Points, in no order, along strands that fork, close into loops and pass close to each other.
(in the rows, 128 means zero)
Points whose rows are less than 101 apart are linked; no others are. Some points are linked to none.
q814: [137 104 109 155 110 115 192 136 127 142 148 174 153 107 147 174 158 146
 131  85  78]
q474: [117 136 124  63 143 111  47  80 103  96 198 125 126 124 125 136 105 144
 127 145 138]
q956: [125 121 141 142 114 154 157 206 120  90 102 155  77 134 123 105 199 155
 193 110 115]
q947: [142 136 155 182 129 106 158 140 122 111 170 123  94 149 117 137 132 113
  86 145  57]
q275: [128 169 112  88 125 144 146  80 103 150 142 120 200 115 188 139 156 143
  90 101 136]
q88: [162 147 147 129 105 132 141 171 167 107 128 117  90 149  72 134 214  93
 176 122  78]
q690: [114 110 145 163 151 132  92 179 138 158  89  91 117 146 113  97  90 104
 121 216 144]
q312: [131 162  98  93  94 156 141 153 123 116 154 174 116  97 131 140 148 160
 132 102 111]
q968: [129 122  99 106 117 128  54 100 109 100 166 104 127 118 133 132 112 149
 121 166 120]
q996: [165  72  85 114 128 162  32 112 145  79 171  97 145 111 139 114  83 122
 162 148 148]
q944: [194 139 111 161 125 125 157 176 154 123 165 161 140 129 178 163 160 107
 142  96  32]
q487: [130  91 155 123 174 132  70  88 136 103 150  78 157 103 111 105  71 139
 132 145 180]
q513: [138 161 139 122 155 139 150  80 112 174 114 102 201 119 188 131 147 131
  69  98 152]
q134: [101  57 142 172 148  64 101 101 110 116 167  90 113  96  90 130 105 125
 125 176 104]
q584: [122  98 118 178 127 101 144 150 132 178  97  95 111 150 132 110 142  92
 111 166  95]
q961: [111  71 175 140 156 112  88 107 111 110 186  97 138  79  87 101  51 133
 140 171 170]
q466: [132 120 138 170 112 115 188 169 146 137  72 139  95 135  85 123 158 116
 153 122 108]
q415: [100 127 115  78 121 104 128  61 113 127 119 159 147 142 102 128 102 151
 143 102 176]
q629: [130 112  98 137 116 113  76 121 113 103 175  91 102 132 121 136 138 135
 108 159  59]
q939: [ 93  86 131 164 163 126 107 131 123 164 137  81 114  91 143 109 117 133
 132 225 123]
q177: [136  84 129 163 104  94 125 141 143 141 125  76 124 155 133 122 148 103
 108 155  65]
q64: [113 184 155 106 146 114 131 104 118 120 129 136 138 129 160 128 107 129
  90  92 142]
q564: [107 106 142  98  95  86 100  87 102  86 172 133 131 129  81 144  86 130
 113 147 148]
q558: [111 131 133 147 163 105  97 108 113 132 118 118  89 139 141  91  81 125
 106 148 129]
q659: [130 107  59 117  82 128 128 109 115 138 124 145 133 125 120 164 150 140
 149 128 102]
q516: [157 130 128 105 114 107 122 156 180 137 114 135  78 143  97 148 221  90
 186 118  48]
q613: [118 162 121  86 137 121 134  58 128 137  88 139 166 118 102 134 132 156
 133  84 175]
q626: [126  99 137 162 139  86  95 103 118 101 174  73 103 125  96 132 118 118
 114 158  87]
q685: [100 112 143 113 143  90 124  59 110 140 113 161 141 132 104 117  78 134
 119 143 185]
q791: [142 158 140 140  74 160 182 170 123 127 144 118 147 112 149 152 133 140
  80  98 116]
q630: [ 53 127 170 111 210  99 127 105 112 169 156 136 143 101 174 111 100 149
 113 199 131]
q451: [119 100 147  99 192 104  63  47 145  99 142  96 182 133  94 115  82 139
 133 107 187]
q210: [142 154  80  61 104 168  91 147 144 117 101 153 132 103  83 140 133 162
 167 104 147]
q891: [132  98 122 142  87 145 117 152 127 145  94 138 106 181 119 110 155  95
 181 125 131]
q339: [146  41 109 169 143 118  97 128 141 136  96 120 138 137  99 108  82 111
 145 173 171]
q187: [132 168  98 106 140 146 106  94 122 140  78 110 143 152 177 112 154 118
 133  91 149]
q388: [118 201 170 124 144 149 169 132 138 108 119 131 148  85 161 159 142 149
  90  37 169]
q101: [ 61 140 185 103 193  81 100  80 130 151 147  97 175 140 101 107 112 135
 112 150 185]
q795: [106  71  98 133 116 113 138  78  95 144 183 103 137 123 158 138 135 149
 129 168  79]
q401: [ 87 151 144 135 196 115 130 123 101 160 106 140 137 103 197 104 100 140
  83 191 126]
q748: [151 133  99 151 111 133 122 162 140 121 146 121  84 165 142 134 179  91
 142 131  60]
q113: [137 172 181 100 147 136 182 143 127  94 185 187 135 105 168 167 132 155
 125  65 149]
q432: [137 133 113 114 149 153  74 101 116 145 128  47 134 147 183  87 138 124
 121 151 144]
q747: [140  81 117 151 118 114 120 116 142 103 120 147 102 138  60 137  87 129
 142 134 118]
q660: [144 151 126 170 122 133 142 159 117 113 139 120  84 155 150 120 142  97
 110 139  75]
q207: [154 116 102 157 108 146 193 146 121 144 125 164 162 111 196 154 162 129
 140  94 114]
q818: [123 123  95 138 136 122 144 100  96 164  97 123 142 132 184 104 130 124
  96 150 137]
q140: [139 123 104 141  91 149 165 156 123 138 115 150 114 138 184 128 167 121
 145  96 102]
q556: [108 132 136 131 176 137  86 107 119 164 113  65 143 108 164  88 109 125
 112 175 164]
q850: [149 122 145 154 117 103 210 142 159 131 123 151 125 104 123 164 176 145
 136  85  52]
q588: [154 116  87 129 100 125  74 153 146 117 134 137  92 163  97 145 158  94
 153 137  66]
q39: [143 195 171 142 151 124 136 136 141 137 132 114 146 121 180 131 108  99
  62  98 147]
q537: [134 121 132 134 192 131  87 114 164 121  76 123 127 140 102 107  55 119
 115 143 174]
q293: [130  76 151 174 116 118 116 162 163 163  98 118 113 187  73 103 119  78
 150 171 125]
q384: [119 118 112 137 103 152 175 125 123 160  66 144 129 127 126 112 132 143
 140 123 173]
q672: [114 146 154 103 162 111 127  99  86 131 190 123 158 135 204 121 111 156
 103 134 111]
q478: [ 92 145 142 125 201 109 128 106 117 186  75 142 173  98 167 107 114 122
  92 176 163]
q332: [109 140 152  87 167  98  70  62 118 107 157 114 131 147 121 122  84 140
 134 111 162]
q521: [126 122 103 127 120 155 137 173 130  93  99 165  79 138  97 130 155 173
 201 106 108]
q525: [152 159 131 102 114 146  92 103 150  94 107 106 125 142  89 122  83 126
 132 114 162]
q993: [130 111 150 152 122 162 179 212 128  95 119 147  97 115 175 131 202 149
 156  92 141]
q627: [ 93 144 150 109 176 115 108  72 115 152 129  83 160 113 137 101 105 143
  86 152 156]
q684: [114 165 135 112 149 115 161  78 127 165  64 146 162 113 129 116 126 129
 106  84 191]
q735: [104  63 153 154 142  92  99 115 116 115 162 101 144  99  78 132  65 141
 121 191 134]
q283: [141 190 179 110 149 136 167 137 142 114 148 170 171  95 189 176 131 145
 120  37 161]
q108: [142  95  96 131 102 141 151  96 129 140  79 127 137 141  97 128 105 126
 145 138 175]
q540: [138 198 128 104 126 159 137 137 134  91  98 136  95 105 136 122 132 146
 147  71 150]
q632: [153  95 114 127 115 147  91 125 126 155  95 114 119 188 138  87 125  94
 154 145 172]
q220: [113 126 157 158 119 142 112 177 142 160  84 109 109 168  93 100 103  80
 129 170 141]
q848: [177 166 105 138 137 143 145 179 139 108 194 188  98 110 145 168 175 124
 131 110  44]
q475: [165  49 117 165 124 121  96 130 139  92 130 119 115 155  86 109  75 111
 144 148 137]
q575: [114 140 129 143 104 156 192 167 129 136  86 135 138  90 139 133 155 150
 122  90 176]
q351: [108 159 140 124 168 120 138 100 134 178  62 131 171 105 135 113 123 115
  86 137 178]
q737: [138 154 107 114  71 162 133 152 126 127 158  98 153 123 156 150 136 129
  87 129  99]
q945: [139 137  94 111 128 145  82 101 121 154  94  88 136 164 161  92 138 112
 136 136 168]
q895: [109  86 136 179 157 106  98 157 142 158 112  94 106 123 124 100 109 108
 118 206  97]
q126: [152 120  58 104 114 146  66 150 130 126 122 170  83 139 101 132 138 123
 163 127  96]
q949: [139 158  64  87 132 139  52 114 119 134 127 165 108 114 137 130 121 137
 153 122 129]
q449: [178 128 153 161 153 107 207 171 161 101 149 164 127  86 129 168 191 145
 154  81  62]
q45: [126  82 140 164 103 116 150 152 155 161  80 127  95 174  95 118 157  77
 180 135 122]
q305: [162 103  66  83  88 171  88 123 141 126 101 139 152 119  90 133 127 140
 173 115 160]
q375: [ 71 102 154 126 144  76 172 113  94 141 188 148 150 132 144 125 101 135
  89 159 102]
q405: [107  57 136 160 171 134  84 110 130 157 128  79 127  84 115  94  90 131
 156 204 176]
q694: [108 163 155 168 139 122 159 154 122 146  98 150 101 116 123 125  91 122
  86 153 135]
q2: [130 166 110  85 117 149 138 127 114 127 129 184 130 100 178 150 146 158
 129  83 124]
q84: [127 105 125 130 155 112 106  75 138 141  93 150 132 139 104 106  47 127
 134 142 191]
q959: [168  70  97 106 143 169  61  96 136 107 137  67 166 107 138  89 114 130
 171 157 172]
q840: [126 147  96  78  88 150 112 100 112 136 126 120 174 113 152 141 141 135
  84 127 127]
q225: [119 131 157 159  92 151 207 183 124 129 112 123 129  99 122 137 154 150
 118 103 130]
q610: [106 175 167  93 108 111 143 110 111  84 193 157 101 143  95 144 106 137
 102 118 127]
q279: [126  65 105 164 124 121 127 106 120 169 100 106 139 131 112 107  99 126
 133 169 147]
q452: [145 123 100 124 109  86 148 116 155 120 131 124 110 126 107 171 178 113
 129 120  33]
q333: [158 106 146 134  89 159 118 166 163 106 108 107  98 175  60 124  97 110
 163 126 150]
q122: [ 88  68 136 121 133 107 150  89  94 154 209 111 164 132 155 124 120 159
 116 163 105]
q407: [159 133 144 167 133 124 182 143 120 153 154 156 181 112 199 147  92 127
  94 102 143]
q787: [116 185  88  63 136 132  98  93 117 132 126 188 127 115 146 142 142 152
 131  93 139]
q682: [142 169 113 123 110 151 151 145 132 105 162 180 116 102 128 159 168 145
 131 109  56]
q348: [128 187 158 142 147 140 132 169 134 172  95 102 141 123 181 112 122  88
  78 120 169]
q642: [124 108 111 143 100 132 144 131 133 100  94 159  88 132  71 138 117 156
 166 107 133]
q976: [149 163 136 112  79 177 109 172 156 113 116 106 109 165  96 124 137 108
 161 112 146]
q806: [110 185 164  93 114 131 174 129 111  88 180 181 122 122 124 156 119 145
 114  85 132]
q278: [134 176 137  91 104 182 138 172 135  89 108 126  98 130 100 120 145 160
 161  94 157]
q485: [ 65 149 176  80 164  68 142  99 114 138 167 133 155 147 120 119 105 112
  91 136 166]
q870: [118 141 150 115 108 100 135 116 109  93 213 150 114 150  88 158 125 127
  99 131  81]
q726: [136 130 164 143 115 124 184 177 160 122 112 112  93 142  92 128 203 114
 162 111  83]
q385: [159 115 152 165 128 154 197 208 147  91 145 151 116  98 153 173 186 158
 145  91 106]
q951: [117 163 134 128 133 138 138 145 130 166  65 100 146 149 142  96 117  98
  92 143 168]
q161: [121  99  92 127  86  98 140 102 126 117 147 138 138 119  82 173 156 149
 128 118  70]
q29: [139 150 115 121  83 158 127 176 151  98 133 129 100 117  55 154 159 147
 145 124  97]
q319: [146 120 109 151 107 153 154 198 143 149 124 180 100 126 173 143 206 113
 180  85  88]
q511: [128 188 127 126 158 149 135 106 136 138  78 106 159 144 158 125 167  93
 107  69 162]
q314: [161  68  84 143 122 133  54 134 134  75 144 101 111 142 118 125  89  97
 156 142 127]
q12: [130 197 155 127 133 132 139 120 130  98 104 156  82 124 128 117 104 137
 114  92 146]
q87: [137 142 132 135 117 113 158 135 110  99 187 166 117 135 134 163 135 136
  98 131  58]
q669: [ 83 134 156  83 141  83 159 135  86 124 188 154 147 170 149 128 103 126
  91 135 142]
q974: [140  94  61 114  64 151 128 100 121 146  90 129 157 139  96 134 132 130
 144 134 153]
q912: [126 150 164 137  70 165 155 194 128 131 100 101 114 150  89 106 154 109
 137 121 143]

A tip is a point with one link. Name the tips that can be reached along the links from each point below, in the order of the rows.
q690 | q177, q516, q795, q405, q511
q275 | q513, q210, q959, q452, q319
q12 | q630, q537, q333, q912
q748 | q944, q388

A piece is two or more points that can be reached from each other along the links. Count, over all rows, the pieces, the separate loops (a circle has one, a figure eight two, a Y none), the forks (points with three links) and the tips (points with one).
pieces | 5
loops | 2
forks | 10
tips | 16
